A landscape with many peaks, sampled at points; each row gives a point and its height.
A climber steps from a point to the highest of its 6 nearest points, and stops where none of them is higher. Distance is the straight distance between rows; heights are no part of it.
Bodo: [145 174 112 127 119 162  84 132  97]  (h 667)
Zuze: [136  93 139 100 112 141 156  73 152]  (h 415)
Pim: [ 99 122 127 144 129 125  95 170  96]  (h 239)
Rofo: [154 124 129 129  87 106 116 147 112]  (h 484)
Mise: [ 79 141 122 140 180 157  98 162 103]  (h 167)
zuvi: [ 75 142 122 131 203 170 121 161 109]  (h 141)
finob: [ 73 109 128 143 163 132 125 175 108]  (h 93)
Nenib: [ 86 110 127 117 190 157 161 176 112]  (h 80)
Ref: [131 124 131 161 102  64 123 167 127]  (h 557)
rubi: [116 118 135 149 111  89 112 173 107]  (h 424)
mafo: [116 120 130 147 115 109 102 169 100]  (h 348)
vuvi: [142  97 140 115 117  96 177  82 187]  (h 41)
Zopiv: [ 98  71 159 132 141  97 115  77 190]  (h 392)
fola: [ 91 108 135 151 139  94 123 179 110]  (h 214)
Mokep: [139 196 113 144 131 170  75 129 106]  (h 351)
kepas: [147 103 134 104 111 146 158  80 138]  (h 395)
reda: [ 82 111 133 148 156 110 125 181 110]  (h 215)
roto: [115 194 119 148 153 163  69 146  98]  (h 306)
sali: [160 122 133 131  82  98 130 135 128]  (h 537)
bifu: [162 112 131 108  89 132 152 104 132]  (h 375)
bupi: [153 146 123 117 104 146 102 132 107]  (h 249)
Fibil: [102 115 125 110 195 167 173 173 118]  (h 67)
tiviz: [141 147 120 161 106  34 135 158 143]  (h 520)
neba: [125  96 137 102 129 157 144  58 141]  (h 529)
pazil: [162 119 124 113  92 143 136 111 122]  (h 360)
vidi: [110 123 131 158 117  70 127 174 121]  (h 488)
lelo: [ 79 170 123 145 206 168 101 156 114]  (h 147)
Lop: [112 142 115 139 131 142  78 165  96]  (h 275)
rava: [110  74 150 118 134 123 139  66 170]  (h 434)
Rigak: [108 121 134 151 117 103 103 174 105]  (h 329)
Mube: [ 97  73 150 117 138 130 117  61 167]  (h 453)
Goliv: [148 154 109 104 129 189 128  67 124]  (h 370)
nen: [153 122 132 139  86  95 124 154 115]  (h 528)
Ral: [152  99 140 104 100 127 166  89 156]  (h 310)
Bigom: [164 114 134 116 100  84 177  98 175]  (h 205)
laroz: [165 125 132 128  99  76 180 101 176]  (h 267)
binet: [171 135 126 133  90  69 165 123 157]  (h 483)
Zofog: [108  76 152 118 137 126 131  65 173]  (h 440)
tekav: [141 166 114 130 117 156  77 141  96]  (h 364)
zagi: [129  83 149 119 127  97 173  79 186]  (h 204)
bug: [ 94 170 120 146 176 155  80 155 102]  (h 188)
kili: [156 131 123 122  95 134 104 137 102]  (h 346)
los: [157 155 113 114 105 161 103 119 105]  (h 223)
seg: [150 187 105 130 120 170  88 117 104]  (h 650)
Niruz: [107  83 143 112 145 140 131  61 160]  (h 503)
dal: [ 77 122 123 136 173 144 115 171 110]  (h 137)
nifen: [166 115 130 122  85  89 166 112 157]  (h 410)
Zepon: [162 110 138 116  91  98 168 101 153]  (h 323)
Duko: [ 94 127 125 138 155 134  97 168  98]  (h 178)
gida: [167 132 130 131  83  81 153 125 152]  (h 518)
Teto: [123 189 113 142 145 158  73 144 101]  (h 252)
relut: [ 99  74 157 129 138  96 135  73 192]  (h 383)
Nabo: [155 147 112 108 113 170 118  94 116]  (h 342)
Tuf: [117  78 151 123 134 100 158  76 186]  (h 341)
lopul: [ 80 158 122 134 211 173 118 156 117]  (h 132)
zuset: [105 144 125 108 217 179 157 161 121]  (h 42)
sivak: [138 107 128 102 119 166 142  69 134]  (h 457)
les: [ 96  72 152 124 142 121 118  68 174]  (h 423)
koget: [133 146 120 136 109 135  89 151  97]  (h 381)
fur: [165 131 131 137  87  76 143 138 136]  (h 575)
Zeg: [178 139 119 138  91  56 167 121 162]  (h 439)
zonin: [131 132 127 136 103 123  98 158  99]  (h 538)
Tem: [123 134 126 133 121 130  86 157  93]  (h 382)
Gaba: [ 85 111 135 153 146 107 131 178 114]  (h 253)
Narus: [131  84 142 113 120 123 165  79 163]  (h 327)
Mur: [135 126 132 151  93  77 117 166 124]  (h 548)
gor: [140  89 143 113 111 112 175  80 168]  (h 248)
fude: [113  91 133 104 136 156 132  55 148]  (h 611)
piru: [ 84 104 132 124 176 144 159 181 117]  (h 38)
pilis: [122 215 116 154 152 166  70 137 108]  (h 403)
vili: [ 76 107 136 145 161 108 149 182 117]  (h 335)
Lazo: [154 109 129 120 112  81 186  89 183]  (h 23)
rep: [ 85 123 122 121 197 162 146 170 114]  (h 112)
Fosu: [157 165 112 116 110 169 105 110 103]  (h 313)
fanir: [162 123 124 135  82  85 131 147 130]  (h 585)
tik: [156 200 112 126 121 181 103  98 112]  (h 641)
tal: [161 125 123 109  93 149 125 113 116]  (h 334)
kes: [ 88 143 120 147 163 149  90 163  95]  (h 189)
zorod: [155 139 124 152  89  49 132 151 137]  (h 588)
bire: [161 113 135 112  92 126 153 109 131]  (h 391)
garag: [164 142 122 149  88  49 150 140 150]  (h 549)
Lape: [167 117 131 119  84 116 147 123 129]  (h 456)
biko: [161 111 139 115  88 115 165  98 146]  (h 338)
Sase: [ 78 135 120 134 194 159 123 164 109]  (h 144)
saku: [156 130 129 151  88  65 135 155 138]  (h 628)
buz: [124 127 130  99 201 178 178 177 123]  (h 27)
sezi: [ 85 143 126 124 217 175 136 160 118]  (h 114)
zofa: [156 181 108 114 113 181 109  89 113]  (h 482)
gavaz: [152 127 120 109 106 166 130  90 118]  (h 363)
tasi: [155 145 117 115 102 155 109 118 105]  (h 216)
Nifeb: [ 79 107 139 150 153  97 150 183 120]  (h 674)
vulif: [166 146 116 149  96  43 147 142 156]  (h 499)
bogap: [162 126 126 122  85 125 126 131 115]  (h 442)
gupo: [130 109 124 100 132 172 140  57 135]  (h 506)
Vig: [149 221 119 143 126 178  90 109 114]  (h 545)
lumi: [152 131 121  98 115 175 136  73 128]  (h 428)
nid: [ 84 116 126 116 202 159 154 169 115]  (h 94)
bedad: [148 156 114 122 111 153  89 129  99]  (h 308)
puvo: [ 86 157 122 143 181 157  87 158 102]  (h 169)

Where does a climber stop that starts at each point below?
Rofo -> saku
Sase -> zonin
zagi -> fude
bifu -> saku
bogap -> saku
lopul -> zonin
rubi -> saku
Nabo -> Bodo

Call two points neighbours if one is among the 6 nearest of the other. Go from one point of each pair to the other, from neighbour to neighbour, staying as high as possible. Name the lowest point that can't be avoided.
fude / Nifeb -> Gaba
zonin / Bodo -> Goliv
saku / zonin -> Rofo

Two climbers start at each pair of points below. Name the first point that both come to, or write -.
tal / bupi -> -
zuvi / piru -> -
pazil / nifen -> fanir
